Points, in no order, along strands that fork, close into loops and pass close to each other.
Points whose rows are less than 7.02 apart are linked; no others are. Some points are linked to none.
<657>: [ 1.70 -1.24 -0.91 -0.70  1.17 -1.40 -1.85  1.02  0.87 -0.60 -2.69 -1.73
 -4.82 -1.91 -0.52  3.06 -1.69 -0.76  0.89  3.29  2.58 -1.28 -0.39 -1.46
  1.88  0.71  0.08 -1.49 -0.52 -0.88  0.84  1.95 -0.69 -1.84 -0.98 -2.05]
<7>: [-1.11  0.58 -1.20  2.32  2.73 -2.19  2.32 -5.21 -2.39  2.44 -1.41 -2.36
  2.77 -0.78  2.58  2.51  1.71 -0.29  2.67 -0.92 -0.22 -1.42 -0.31 -1.09
  1.04  2.16  1.11 -0.39 -2.02  0.46  1.28  0.72  3.89  0.94 -1.30  2.89]
<432>: [ 0.20 -0.20 -2.63  1.13  2.80 -2.26  0.90 -3.22 -2.53  1.44 -2.12 -3.06
 -1.02 -2.50  0.25  1.93  0.76 -0.58  2.11  0.25  0.53 -2.66 -0.38 -1.58
  1.88  0.93  0.65 -0.58 -1.57  1.51  1.74  2.19  2.46 -2.49 -0.26 -0.16]
<822>: [ 1.18 -1.36 -0.06 -0.70  0.95 -1.26 -0.76  0.60 -0.32 -0.19 -1.85 -2.57
 -4.11 -2.25  0.12  1.61 -2.71 -0.66  1.43  2.29  1.57 -0.68 -0.40 -1.82
  2.67  0.68  0.87 -1.00  0.07 -0.89  1.46  0.87  0.82 -1.22 -1.12  0.47]
<228>: [-2.53 -0.08  1.50 -1.48 -1.49 -0.10  0.06  3.42 -1.44 -0.50  2.11  0.36
  0.84  1.97  0.52 -2.46 -0.69 -1.21 -0.31 -0.85 -1.12  2.49 -1.32 -0.72
 -2.58  0.17  2.22  2.45 -0.84 -0.11 -0.82 -3.86 -1.95  0.33  1.07  3.16]
<760>: [ 0.21 -0.23 -2.11  1.44  3.87 -3.91 -1.25 -2.37  1.01 -0.78 -0.83  0.65
 -0.32  1.05 -1.50  1.91  3.76  0.80  0.37 -0.51  1.00 -2.02  0.90  0.35
  0.10  0.45  3.43 -1.69 -1.29 -0.65 -3.14  3.50 -3.36  0.15  0.49 -5.18]
<178>: [ 0.46 -0.01 -0.96 -1.38 -0.87  0.23 -1.38  1.37  2.12 -1.57  0.22  0.25
 -2.06 -1.90 -0.53 -1.37 -0.48  0.44 -1.06  0.91  0.58 -1.59 -0.24  0.34
 -0.92  0.13 -2.25  0.10  0.58 -0.72  0.06  2.16 -1.46 -1.00  0.56 -2.02]
<834>: [-0.63 -0.39  3.13 -1.43 -0.72  1.01  0.41  6.48 -0.90 -0.09  1.17  0.11
  0.25  3.04 -0.14 -1.65 -0.34  0.40 -1.19  1.29  0.17  4.99 -0.35 -0.15
 -2.52 -1.30  3.22  1.01 -0.83 -1.23 -0.92 -2.29 -4.83  2.35  0.28  2.11]
<398>: [ 1.33 -0.86  1.15 -0.94  0.12 -0.57 -0.28  2.40  0.38 -0.61 -1.29 -1.67
 -3.44 -1.46 -0.24  0.46 -2.50 -0.01  0.59  2.29  1.57  0.82 -0.39 -0.99
  1.60  0.09  0.95 -0.68  1.17 -2.29  2.11  0.87 -0.58  0.99 -0.89  1.84]
<750>: [ 0.12 -0.94  0.90 -1.09 -3.13  2.77 -1.57 -0.08  1.63  1.22  1.57  0.89
  0.58 -2.48  0.63 -2.03 -3.54 -0.28  1.36  0.27 -1.68 -1.46  0.55  0.57
  0.98 -0.83 -2.06  0.88  2.09 -0.06 -0.11 -4.78  1.14 -0.68 -0.03  0.47]
<157>: [ 2.52 -2.57  0.97  0.01 -0.28  1.12 -4.65  2.44  3.12 -0.66 -0.98  0.26
 -3.37 -1.42  0.24  3.09 -3.07 -0.03  0.13  3.66  2.34 -2.06  0.94  0.54
  1.81  0.02 -2.26 -1.04  1.22 -1.29 -1.97 -0.07 -2.05 -1.56 -1.58 -2.85]
<308>: [ 1.26 -0.25 -1.45  2.45  4.78 -3.57  0.61 -2.17  0.43 -1.53 -1.62  1.30
  0.28 -0.21 -1.07  1.03  4.23  0.61 -0.80 -1.29  1.30 -2.94  1.64 -0.28
 -0.28 -0.80  1.48 -1.78 -0.55  1.00 -3.06  4.10 -1.56 -0.53  0.89 -4.37]
<130>: [-0.64  0.18  3.53 -2.40 -3.00  2.16  1.01  4.36 -1.23  1.21  0.28  0.07
  0.02  0.53  0.09 -2.30 -4.57 -0.13 -1.30  1.14  1.26  2.65 -0.28 -0.55
  0.66 -0.94  0.13  0.87  1.15 -0.17  1.78 -4.68  0.08  1.46 -1.66  4.82]
<611>: [-2.86  1.71 -3.49 -2.11 -0.09 -1.41  1.39 -1.13 -1.43 -1.13 -1.75 -2.47
  0.30  3.43 -2.45  0.93  1.30  1.85 -0.10 -3.75 -2.18  4.30 -1.19  1.83
  2.52 -0.93  2.86 -0.26  0.39 -0.13 -0.07  2.50  0.01 -0.39  0.68 -3.88]
<192>: [ 0.90  0.04  1.81 -2.19 -2.25  2.29  0.34  5.51  0.39  0.37 -1.65  0.10
 -1.27 -0.06 -1.19 -1.64 -2.91  0.87 -2.20  2.57  1.66  2.70 -0.15  0.63
  0.07 -1.15 -1.01 -0.71  0.62 -1.73  2.46  0.19 -2.33  0.82 -0.78  1.42]
<335>: [-0.95  1.11 -1.59 -1.35 -1.72 -0.77  2.27 -1.81 -2.93  1.52 -0.25 -1.66
  0.23  0.84  0.69  0.12 -2.13 -0.89  1.77 -1.51 -0.75  4.64 -0.30  0.42
  1.25  2.48  1.57  0.50 -0.85 -1.57  3.65 -0.69  2.62  0.94 -1.29  4.31]
<578>: [-0.74  0.99 -1.52 -1.04 -0.28 -1.36  0.47  1.35 -0.99 -1.27 -0.85 -1.03
 -0.85  0.77 -1.16 -1.17 -0.12 -0.01  0.14 -0.64 -1.22  4.23  0.03  1.00
 -0.24  0.52  1.75  0.66  0.41 -1.91  1.46  0.97 -1.57 -0.04  0.79 -1.16]
<296>: [-0.28 -1.08  3.95 -1.60 -1.87  2.59 -1.27  4.81  2.69 -0.71  3.92  0.59
 -1.91 -0.27  1.10 -1.25 -0.78 -0.09 -1.10  2.30  2.10  1.37 -0.41 -0.17
 -2.27 -1.53 -0.10  1.07 -0.28 -1.00 -1.57 -2.59 -3.93  2.11  0.36  1.68]
<78>: [-1.26  0.93 -2.00 -1.86 -3.06  1.37  1.82 -2.46 -1.02  1.55 -0.80 -0.75
  0.36 -0.33  0.93 -0.64 -3.77 -0.26  1.29 -0.86 -0.28  0.71 -0.61  0.37
  1.51  1.86 -2.41  0.61 -0.14 -0.16  3.65 -1.45  4.42 -0.48 -1.74  3.41]
<350>: [-1.04  0.38 -0.45  1.18  0.93 -1.52  1.07 -3.40 -1.23  0.55  0.16 -1.38
  1.61 -1.48  1.99  0.18  1.23 -0.95  1.65 -0.38 -0.96 -2.50 -0.57 -0.70
  0.90  1.36  0.42  0.47 -0.70  0.70  1.25 -0.33  3.13  0.73  0.00  2.63]
<138>: [-0.45  1.29 -3.89  0.99  2.24 -2.55  1.60 -4.46 -3.08  1.58 -2.36 -2.29
  1.83  0.30 -0.52  2.28  2.79  1.64  2.32 -3.63 -1.88  1.61 -0.31  1.39
  2.82 -0.56  2.64 -0.99 -1.02  0.08  0.96  3.98  2.10 -1.08  0.01 -1.78]
<250>: [-0.27 -1.01 -0.72  0.91  1.99 -1.25  2.16 -0.77  0.31 -2.06 -0.10  3.69
  1.95  1.82 -2.65 -1.17  4.72  0.86 -2.25 -2.44  0.29 -0.28  1.49 -0.65
 -1.20 -2.18  0.72 -0.97 -0.67  1.22 -3.89  2.46 -2.28  0.24  2.14 -3.76]
<164>: [ 0.27 -1.02  2.49 -0.78 -2.32  3.50 -1.64  0.89  3.17 -0.01  4.31  1.29
 -0.73 -2.14  0.69 -2.04 -0.63  0.12  0.20  0.94 -0.91 -2.21 -0.03  0.11
 -1.74 -1.45 -1.33  1.59  1.02  0.86 -2.50 -3.51 -2.40  0.07  1.06 -0.73]
<129>: [ 1.74 -0.67  0.69  2.50  3.25 -0.72 -0.27 -2.73  0.20 -0.71 -1.13 -1.11
 -0.90 -2.55  0.29  1.07  1.98 -0.73 -0.39  0.86  0.91 -5.30  1.10 -1.60
  0.56 -0.70 -0.82 -0.81  0.33  3.67 -1.21  1.02  0.99 -1.81  0.39 -3.15]
<34>: [-2.58  1.25 -1.97  0.79  0.60  0.77  2.92 -1.50 -1.85  2.52 -1.85  1.64
  4.97  6.54  1.00 -0.28 -0.88  0.41  0.63 -3.87 -2.90  1.67 -2.08 -0.43
 -2.48  2.02  1.45  1.83 -1.17  1.27 -0.84 -2.33  2.14  0.52  0.28  3.88]
<214>: [ 0.57  0.37 -0.95 -0.17  0.34 -0.96 -2.75  1.14  2.66 -2.02  2.42  2.87
 -1.30  0.10 -2.03  0.20  1.88  0.57 -2.43  0.36  1.83 -2.08  0.64  1.07
 -2.47  0.85 -2.59 -0.64 -0.83 -0.79 -2.14  4.44 -3.75 -0.57  0.60 -3.58]
<462>: [ 1.68 -1.74  0.38  1.66  0.30  1.24 -1.46 -2.72  0.76  0.81 -1.26 -0.91
 -0.07 -3.31  0.31  0.23 -1.98  0.14  2.27  0.95 -1.49 -4.90  0.98 -0.65
  2.47  0.00 -1.66 -0.47  1.75  1.55 -0.52 -2.09  1.91 -2.33 -0.56 -1.61]
<633>: [ 1.19 -0.13  0.47  0.18 -0.14  0.99 -0.52 -0.14  2.13 -1.32  1.63  1.50
 -0.53 -1.74 -1.02 -2.06  1.21  0.46 -1.77 -0.10 -0.39 -3.41  0.60 -0.42
 -1.43 -1.00 -2.43  0.05  0.67  1.86 -1.96  2.05 -0.68 -0.94  1.57 -2.78]
<149>: [-0.52  0.66 -1.75 -0.91 -1.72  0.72  0.59 -1.45 -0.65  0.49 -0.64 -0.69
 -0.27 -1.99 -0.20 -1.10 -2.37  0.03  0.97 -0.83 -1.03 -1.43 -0.51  0.14
  1.91  0.55 -2.37  0.46  0.72  0.38  2.60  0.05  3.17 -1.12 -0.23  1.34]
<212>: [ 2.67 -0.56  4.10 -0.11  0.22  1.56 -2.82  4.44  1.10  0.69 -2.07 -0.35
 -2.59  0.21 -0.08  2.46 -3.10  1.30 -1.12  5.31  3.13 -1.16  0.32 -0.20
  2.53 -1.59 -1.15 -1.75  1.33 -2.34  0.25  0.82 -1.91  2.03 -2.65  1.25]
<174>: [-0.27 -0.25  0.92  2.24  1.14 -0.52  1.65 -1.49 -0.44 -1.58  1.17  1.83
  2.63 -0.37  0.28 -1.95  3.94 -0.37 -1.50 -1.50 -0.46 -1.80  0.59 -1.01
 -1.15 -2.02 -0.72  0.30 -0.04  1.89 -2.33  0.58  0.80  0.07  1.73 -0.61]
<704>: [ 0.30  0.57 -3.49  2.01  3.78 -2.95  1.82 -4.47 -3.99  2.67 -2.96 -2.62
  0.96 -1.23  0.08  2.86  2.12  0.75  2.66 -1.87 -0.60 -0.71 -0.01 -0.31
  1.92  0.32  1.62 -0.64 -1.83  0.54  1.89  3.58  2.80 -2.26 -0.66 -0.24]
<43>: [ 0.65 -0.10 -1.60 -0.27  0.53 -2.39 -4.08  1.67  1.92 -1.81  1.75  2.71
 -1.99  0.56 -3.02  1.81  2.06  0.42 -1.97  0.09  2.73 -1.03  1.19  2.41
 -1.87  1.89 -1.20 -1.66 -0.96 -2.04 -0.56  4.91 -4.28 -0.93 -0.39 -3.91]
<707>: [ 1.42 -0.41 -1.84 -0.62 -0.11  0.36 -2.94  0.79  2.71 -1.61 -1.52  0.44
 -3.36 -2.11 -1.16  0.71 -1.42  0.90 -0.89  1.53  1.21 -3.23  0.09  0.58
  0.35  0.33 -3.13 -1.15  0.60 -0.53 -0.28  3.49 -0.62 -2.35 -0.56 -3.92]
<226>: [ 2.60 -2.22  2.85  0.26 -0.19  0.81 -4.39  3.74  2.37 -0.33 -1.01  0.45
 -4.03 -0.20  0.02  3.83 -2.51  0.10 -1.04  4.69  3.95 -1.09  0.46  0.39
  2.10 -0.68 -2.10 -1.83  0.96 -1.57 -0.77  1.03 -2.33  0.01 -2.58 -1.09]
<236>: [ 0.04 -1.46  3.07 -1.44 -2.29  2.99 -1.95  3.01  3.51 -0.34  4.23  0.44
 -1.89 -1.81  1.33 -1.39 -1.20 -0.04 -0.14  1.43  0.80 -0.67  0.12 -0.01
 -1.92 -1.25 -1.04  1.21  0.74 -0.61 -2.38 -2.99 -3.22  0.97  0.37  0.22]
<148>: [-0.86 -0.50  2.17 -2.66 -3.85  3.29 -0.22  4.38 -0.06  1.06  0.47  0.55
  0.02 -0.49  0.41 -2.07 -5.30 -0.02 -0.66  0.28  0.53  1.83 -0.39  0.20
  0.60 -0.79 -1.16  0.94  1.31  0.24  1.37 -5.08  0.47 -0.59 -1.23  2.79]
<482>: [-2.61 -0.20  0.24 -1.47 -0.76 -0.37  0.12  3.29 -1.75 -0.36  0.31 -0.36
  1.11  4.15 -0.72 -1.23 -0.03 -0.08  0.21 -2.27 -2.19  4.53 -1.35  0.15
 -1.06  0.23  3.74  1.84  0.14 -1.03 -1.19 -3.08 -2.91  0.13  0.91  1.09]
<383>: [ 0.27 -0.61 -1.60  0.08  1.18 -2.18 -0.23 -1.19 -1.30 -0.30 -1.06 -2.73
 -2.51 -2.24  0.75  0.53 -0.66 -0.81  1.94  1.02  0.20 -1.66 -0.52 -1.27
  1.63  1.20  1.62 -0.20 -0.55 -0.07  1.35  1.46  0.80 -0.78  0.06  0.46]
<91>: [ 2.11 -0.11  0.65  3.10  0.61  2.38  1.04 -4.14  0.82  0.87 -0.89  0.75
  2.21 -2.16  0.99  0.88  0.41  0.10  0.31 -1.49 -1.06 -3.18  1.20 -0.44
  1.09 -0.86 -3.30 -0.55  1.62  2.48  1.73 -1.71  5.26 -0.72 -0.78  0.29]
<268>: [ 1.14 -1.01  0.12  2.25  1.95  0.44 -0.72 -3.24 -0.37  0.85 -2.08 -2.26
 -0.81 -3.26  0.24  2.21 -0.17 -0.95  1.99  1.15  0.15 -5.06  0.70 -2.20
  2.59  0.02 -1.32 -1.06  0.39  3.53  0.02 -0.79  2.15 -2.80 -0.28 -2.76]
<475>: [-0.75 -0.48 -0.14  0.26  0.37 -2.20  0.31 -1.51 -1.02 -0.10  0.84 -1.92
 -0.66 -1.71  1.83 -0.06  0.01 -1.13  1.76  0.56 -0.22 -1.03 -0.58 -0.95
  1.29  1.48  2.32  0.53 -0.08 -0.79  0.83 -0.54  1.09  1.05  0.01  2.91]
<323>: [ 1.54 -0.18  1.67  2.72 -0.73  4.03  1.84 -2.24  1.09  1.22  1.47  2.90
  3.38  0.24  0.84 -0.84  0.66 -0.76 -1.20 -1.38 -1.71 -1.17  0.89 -0.66
 -1.76 -1.45 -3.51  0.43  1.27  3.57  0.57 -5.04  4.34 -0.45  0.62  0.85]
<692>: [ 1.19 -0.23 -0.58  2.21  3.83 -2.46  0.27 -1.98 -0.02 -1.42 -1.15  0.09
 -0.43 -1.61 -0.08  0.20  2.93  0.19 -0.73  0.11  0.79 -4.00  1.01 -1.08
 -0.52 -0.50  0.20 -0.93 -0.12  1.97 -1.54  3.44 -0.06 -1.09  0.80 -3.14]
<303>: [-0.26  0.72  2.26  2.91  0.35  2.34  2.38 -2.51  0.78  0.74  2.51  2.15
  4.19  1.40  2.08 -0.48  2.21 -1.57 -1.31 -1.26 -1.17 -0.91 -0.14 -0.75
 -2.49 -1.10 -1.92  0.97 -0.20  3.39 -1.34 -4.75  4.13  1.10  0.72  2.28]
<20>: [ 1.96 -0.97 -1.05 -0.33  0.77 -2.21 -4.16  1.71  1.49 -1.39 -0.87  0.86
 -4.14 -0.11 -1.92  2.99  0.68 -0.16 -1.34  1.87  3.54 -0.47  0.64  1.50
 -0.32  1.82 -0.47 -1.77 -0.68 -2.09  0.95  4.58 -3.05 -1.36 -1.31 -3.27]
<587>: [ 0.36 -0.21 -0.08  0.14 -0.89  0.66 -0.56 -1.81  0.74  0.11  0.37 -0.77
 -0.24 -2.42  0.36 -1.24 -0.87  0.19  0.68 -0.06 -1.14 -3.66 -0.04 -0.12
  1.33 -0.02 -1.46  0.20  1.65  1.27  0.35 -0.63  2.09 -0.85  0.50  0.00]
<784>: [-2.06  1.96 -2.48  0.91  0.23 -0.81  3.23 -3.64 -2.60  1.61 -1.59  0.43
  4.08  2.46  0.61  0.36  1.90 -0.47  1.45 -2.36 -2.00  1.74 -0.43  0.44
  0.12  1.27  0.38  0.92 -1.44  0.24  0.60 -0.10  2.91  1.40  0.54  2.00]
<309>: [ 0.32 -0.10 -0.19 -1.70  0.17 -1.85 -1.50  2.08  0.93 -1.77 -0.47 -1.32
 -1.10  2.81 -1.40  1.52  1.74  1.43 -0.72  0.18  0.43  5.38  0.06  2.10
  0.63  0.04  3.67 -2.00  0.31 -3.06 -0.37  2.35 -3.19  1.66 -0.31 -3.19]
<111>: [-1.73  1.30 -2.19 -0.62 -0.77 -1.52  2.07 -2.80 -3.27  1.38 -0.43 -2.85
  1.22  1.46  0.35  1.52 -0.56 -0.24  2.58 -2.57 -2.04  5.49 -0.54  1.31
  1.91  1.84  3.45  0.09 -0.68 -1.82  2.38  0.45  2.24  1.03 -0.67  2.35]
<802>: [-1.74  0.35 -1.12 -0.37  0.02 -2.16  0.39 -0.32 -0.83 -1.10  0.57  0.15
  0.60  0.24 -0.35 -1.54  1.81 -0.24  0.49 -0.85 -1.39  1.09 -0.44  0.04
 -0.54  0.07  1.90  1.00 -0.20 -1.36 -0.96  0.73 -1.75  0.80  1.63 -0.85]
<279>: [ 0.97 -0.30  0.33 -1.13 -0.05 -1.41 -2.71  3.58  1.02 -1.28  0.30  0.65
 -0.76  2.70 -1.88  1.35  1.89  0.82 -2.00  1.32  1.53  4.60  0.97  2.83
 -0.99  0.52  1.56 -1.98 -0.32 -3.23  0.06  3.16 -4.64  1.28 -0.89 -2.49]
<123>: [-1.46  1.59 -2.60 -1.61 -2.57  0.80  2.63 -2.33 -2.57  1.89 -1.31 -1.17
  0.06  0.76  0.16 -0.21 -3.53 -0.61  1.48 -1.36 -0.02  3.16 -0.56  0.31
  0.73  2.64 -0.73  0.98 -1.17 -1.25  4.80 -0.28  3.64 -0.36 -1.68  4.18]
<182>: [ 1.16 -0.37  1.62  1.51 -1.79  3.65 -0.14 -1.63  1.19  0.91  1.99  2.63
  2.24 -1.22 -0.11 -2.29  0.04 -0.23 -0.56 -0.84 -2.31 -2.38  0.58 -0.58
 -1.38 -2.12 -3.04  0.74  1.66  3.29 -0.65 -4.05  1.97 -1.16  0.92  0.05]
<538>: [-1.70  0.52  2.21  0.21 -2.00  1.25  0.57 -1.18  0.61  0.45  4.06  0.58
  2.26 -0.02  2.04 -2.36  0.93 -1.32 -0.05  0.28 -1.68 -1.87 -0.71 -0.41
 -1.93 -0.26 -0.01  1.93 -0.09  1.88 -1.45 -4.58  1.05  1.07  1.00  2.50]
<645>: [ 1.63 -0.90  2.05  2.35  0.94  1.61  0.97 -0.93  1.61 -2.07  2.50  2.55
  1.01 -1.43 -0.31 -1.73  3.52 -0.03 -2.61 -1.19  0.13 -2.66  1.68 -0.75
 -1.94 -2.61 -1.93 -0.45  0.64  3.42 -2.89  0.51  0.29 -0.82  1.66 -2.23]
<507>: [-1.00  1.52 -4.11 -0.20  1.37 -2.06  2.00 -2.95 -2.09  0.02 -1.99 -1.04
  1.26  1.26 -2.23  0.69  2.46  1.59  0.90 -3.54 -2.40  2.60 -0.18  1.73
  2.72 -1.50  2.07 -0.55 -0.20  0.47  0.22  4.03  0.78 -0.71  1.10 -3.75]
<241>: [-0.27  0.01  4.50 -1.32 -1.08  1.46  0.20  6.37  0.04  0.32  2.16  0.50
 -0.60  1.51  0.47 -1.90 -0.98  0.01 -1.50  2.56  1.68  3.48 -0.50 -0.61
 -2.30 -1.83  1.69  0.90 -0.61 -1.38 -0.47 -2.24 -4.39  2.98  0.18  2.88]
<259>: [ 2.34 -0.88  3.93 -0.58  0.85  0.04 -1.63  3.50  0.40 -0.22 -0.90 -0.98
 -3.16 -0.12  0.53  1.65 -2.21  0.47 -0.34  4.22  2.61 -0.44 -0.08 -1.45
  1.34 -0.81  1.00 -0.86  1.17 -2.44  0.71  0.11 -2.04  2.82 -1.42  2.05]
<871>: [ 0.32  0.39 -2.50  0.25  2.25 -3.21 -1.46 -0.58  0.91 -1.50 -0.50  0.64
 -1.22  0.17 -1.00  0.32  2.12  0.82 -0.15 -0.15  0.20 -0.16  0.37  0.93
 -0.72  0.85  1.77 -0.93 -0.60 -1.79 -1.16  4.09 -2.82 -0.20  1.00 -3.86]
<331>: [-1.93  1.24 -2.71  0.43  0.27 -1.97  1.93 -3.20 -2.66  1.09 -0.74 -1.29
  2.04  0.42  0.28  0.17  1.21 -0.35  2.30 -2.19 -2.14  2.36 -0.63  0.85
  1.44  1.22  2.21  0.51 -0.78 -0.84  1.24  0.96  1.81  0.89  0.43  1.38]
<71>: [ 1.08 -0.23  0.75  0.06  0.18  0.87 -2.05  0.16  3.63 -1.98  3.47  2.46
 -1.01 -1.00 -0.85 -0.58  2.00  0.42 -2.02  0.74  1.07 -3.75  1.05  0.26
 -2.57 -0.31 -2.56 -0.34 -0.17  0.91 -3.37  2.37 -2.79 -0.48  0.96 -3.01]
<55>: [ 0.28  1.55 -1.09  2.84  3.17 -0.91  3.75 -5.09 -2.18  1.83 -2.44 -0.76
  3.62 -0.46  2.50  2.95  2.29  0.11  1.58 -2.28  0.21 -0.78  0.05 -0.67
  0.29  0.78 -1.05 -0.72 -1.49  1.06  1.59  1.68  5.57  0.76 -0.86  2.59]
<408>: [-2.37  1.34  1.77  0.96 -1.01  0.90  2.05 -2.34  0.05  1.23  3.30  0.97
  4.07  1.66  2.57 -1.60  1.22 -1.42  0.07 -0.16 -1.65 -1.30 -0.94 -0.80
 -1.99  0.58 -0.50  1.78 -0.72  2.05 -1.15 -4.76  2.68  1.79  0.85  3.59]
<671>: [ 0.29  0.58  4.89 -1.59 -1.67  1.47  0.93  5.07 -0.72  0.91  1.08 -0.19
 -0.38  0.50  0.10 -2.16 -2.45  0.40 -1.27  2.67  1.76  2.50 -0.07 -0.97
  0.01 -1.79  1.35  0.54  0.84 -1.21  1.22 -3.00 -2.03  3.71 -0.53  4.36]
<615>: [-2.15  1.67 -2.11 -0.76 -1.80  0.00  1.46  0.43 -2.64  1.05 -0.64  0.23
  1.74  3.06  0.30 -1.45 -2.03 -1.40  0.06 -2.26 -1.71  2.20 -1.21  0.06
 -1.47  2.13 -0.04  2.19 -0.56  0.50  1.93 -1.83  1.66 -0.92  0.20  3.23]
<875>: [ 2.14 -0.66 -1.75 -0.36  1.73 -2.54 -2.74  1.15  0.80 -0.82 -2.17 -0.79
 -4.65 -0.50 -1.23  2.98  0.06 -0.41 -0.10  2.47  2.89 -0.17  0.14  0.32
  0.13  1.58  0.95 -2.07 -0.96 -1.87  1.24  3.85 -2.19 -1.36 -1.02 -2.67]
<135>: [-3.11  2.35 -2.12  0.23 -0.16  0.57  3.76 -3.60 -2.02  2.74 -1.57  0.02
  4.29  4.77  1.66  0.25 -0.04 -0.47  1.77 -2.26 -2.16  2.52 -1.34 -0.36
 -1.31  2.95  1.20  1.69 -1.74  0.29 -0.67 -2.39  2.89  2.15 -0.18  3.71]
<137>: [ 1.37  1.01  0.01  2.88  1.90  1.23  3.19 -4.66 -0.15  0.92 -0.99  0.06
  3.13 -1.04  2.09  1.65  1.28 -0.32  0.04 -1.89  0.15 -1.46  0.47 -0.60
  0.22  0.14 -3.01 -0.56  0.00  2.69  1.87 -0.43  6.21  0.59 -0.81  1.92]
<697>: [ 0.48 -0.27  2.06 -0.11 -2.30  3.80 -0.80  0.19  1.28  0.38  3.39  2.31
  0.85 -0.91 -0.09 -2.69  0.11 -0.07 -0.61 -0.19 -2.04 -2.59  0.19 -0.48
 -2.28 -2.27 -2.36  1.50  0.74  2.96 -2.02 -3.61 -0.28 -1.24  1.39 -0.36]
<57>: [ 0.70 -0.69  0.04 -1.48 -0.45 -0.10 -1.17  2.73  1.66 -1.36 -0.28 -0.75
 -3.10 -1.50 -0.48 -0.27 -1.03  0.01 -0.82  1.66  1.47  0.62 -0.22  0.41
 -0.37  0.44 -0.56 -0.29  0.57 -2.31  1.02  1.52 -1.76  0.44 -0.18 -0.27]
<469>: [-0.45 -0.74  1.20 -2.23 -3.91  2.94 -0.53  0.93  0.72  1.64  1.00  0.68
  0.72 -1.19  1.18 -1.78 -5.41 -0.15  0.85  0.21 -0.67  1.03  0.57  0.69
  1.89  0.01 -2.01  0.67  1.97 -0.49  0.91 -5.84  2.12 -0.48 -1.63  2.45]
<206>: [ 0.39  1.27 -2.71  1.97  1.05 -0.55  3.33 -2.78 -2.76  0.12 -2.25  1.34
  2.69  0.11 -0.12  0.02  2.19 -0.24 -0.47 -2.24 -0.88  0.35  0.28  0.33
  0.24 -0.76 -2.21 -0.25 -0.55  1.76  1.89  3.07  3.93 -0.86  0.82  0.66]
<300>: [-1.55  0.59 -0.27  0.57  0.18 -1.23  0.90 -0.52 -0.75 -1.13  1.05  1.31
  1.83  0.01 -0.22 -2.18  2.41 -0.48 -0.47 -0.76 -1.31 -0.80  0.13 -0.29
 -0.98 -0.80  0.40  1.13 -0.29  0.32 -1.84  0.79 -0.59  0.47  2.27 -0.45]
<193>: [ 1.09 -0.72  0.50 -1.23 -0.74 -0.36 -2.32  4.10  1.57 -1.29  0.13  0.67
 -2.14  0.18 -0.99  0.21  0.18  0.33 -1.99  2.12  2.33  2.17  0.41  1.42
 -1.69  0.56 -0.62 -1.09 -0.28 -2.90  1.33  2.76 -3.78  0.71 -0.43 -0.94]
<698>: [-1.42  1.45 -2.28 -1.94 -0.12 -1.27  0.15  1.26 -0.63 -1.92 -1.26 -2.09
 -0.40  2.88 -2.23  0.55  0.92  1.09 -0.37 -1.98 -1.49  5.45 -0.56  2.06
  0.90 -0.16  3.10 -0.72  0.48 -1.64  0.06  2.18 -1.59 -0.20  0.57 -3.98]
<197>: [-1.84 -0.80  2.40 -1.89 -0.47  0.67 -0.33  5.86 -0.74 -0.36  0.42 -0.51
  0.97  4.99 -0.54 -0.80  0.30  1.49 -0.61 -0.95 -1.09  5.70 -1.16  0.21
 -1.67 -1.02  4.87  0.59 -0.40 -1.23 -1.82 -2.93 -4.74  1.70  0.22  0.94]
<753>: [ 2.08 -2.01 -0.06  0.13 -0.67  1.76 -4.10  0.91  3.66 -0.42 -0.41  0.29
 -2.89 -2.39 -0.22  1.49 -2.55  0.52  0.08  2.43  0.83 -3.44  0.93  0.68
  0.99  0.28 -2.95 -0.77  1.43 -0.76 -2.17  0.42 -1.64 -2.14 -0.68 -3.72]
<237>: [-2.85  0.52  1.02 -0.90 -1.76  0.39  0.32  1.60 -0.90 -0.17  2.66  1.19
  1.84  1.38  1.00 -2.84  0.02 -1.44 -0.50 -0.85 -1.49 -0.17 -1.14 -0.77
 -2.28 -0.30  0.71  2.48 -1.02  0.92 -1.59 -3.63 -0.57 -0.13  1.55  2.35]

A tip is a point with one link. Name the tips that can be reached along the links from each point below, in the order of the rows.
<611>: <91>
<197>: <750>
<462>: <34>, <871>

A piece is all that can be reached along the links. How many separate loops has the piece of each point below (a circle has one, a figure eight two, a Y none), and how many tips (points with one link)?
<193>: loops 4, tips 1
<236>: loops 1, tips 1
<784>: loops 0, tips 2

Name the points in between on the shortest way along the links from the first point to the second, in order.
<268>; <78>: <462>, <587>, <149>
<871>; <111>: <760>, <308>, <692>, <129>, <268>, <462>, <587>, <149>, <78>, <123>, <335>
<350>; <300>: <475>, <383>, <822>, <398>, <57>, <178>, <633>, <645>, <174>
<753>; <698>: <707>, <178>, <57>, <193>, <279>, <309>
<704>; <657>: <432>, <383>, <822>
<164>; <469>: <236>, <296>, <241>, <671>, <130>, <148>
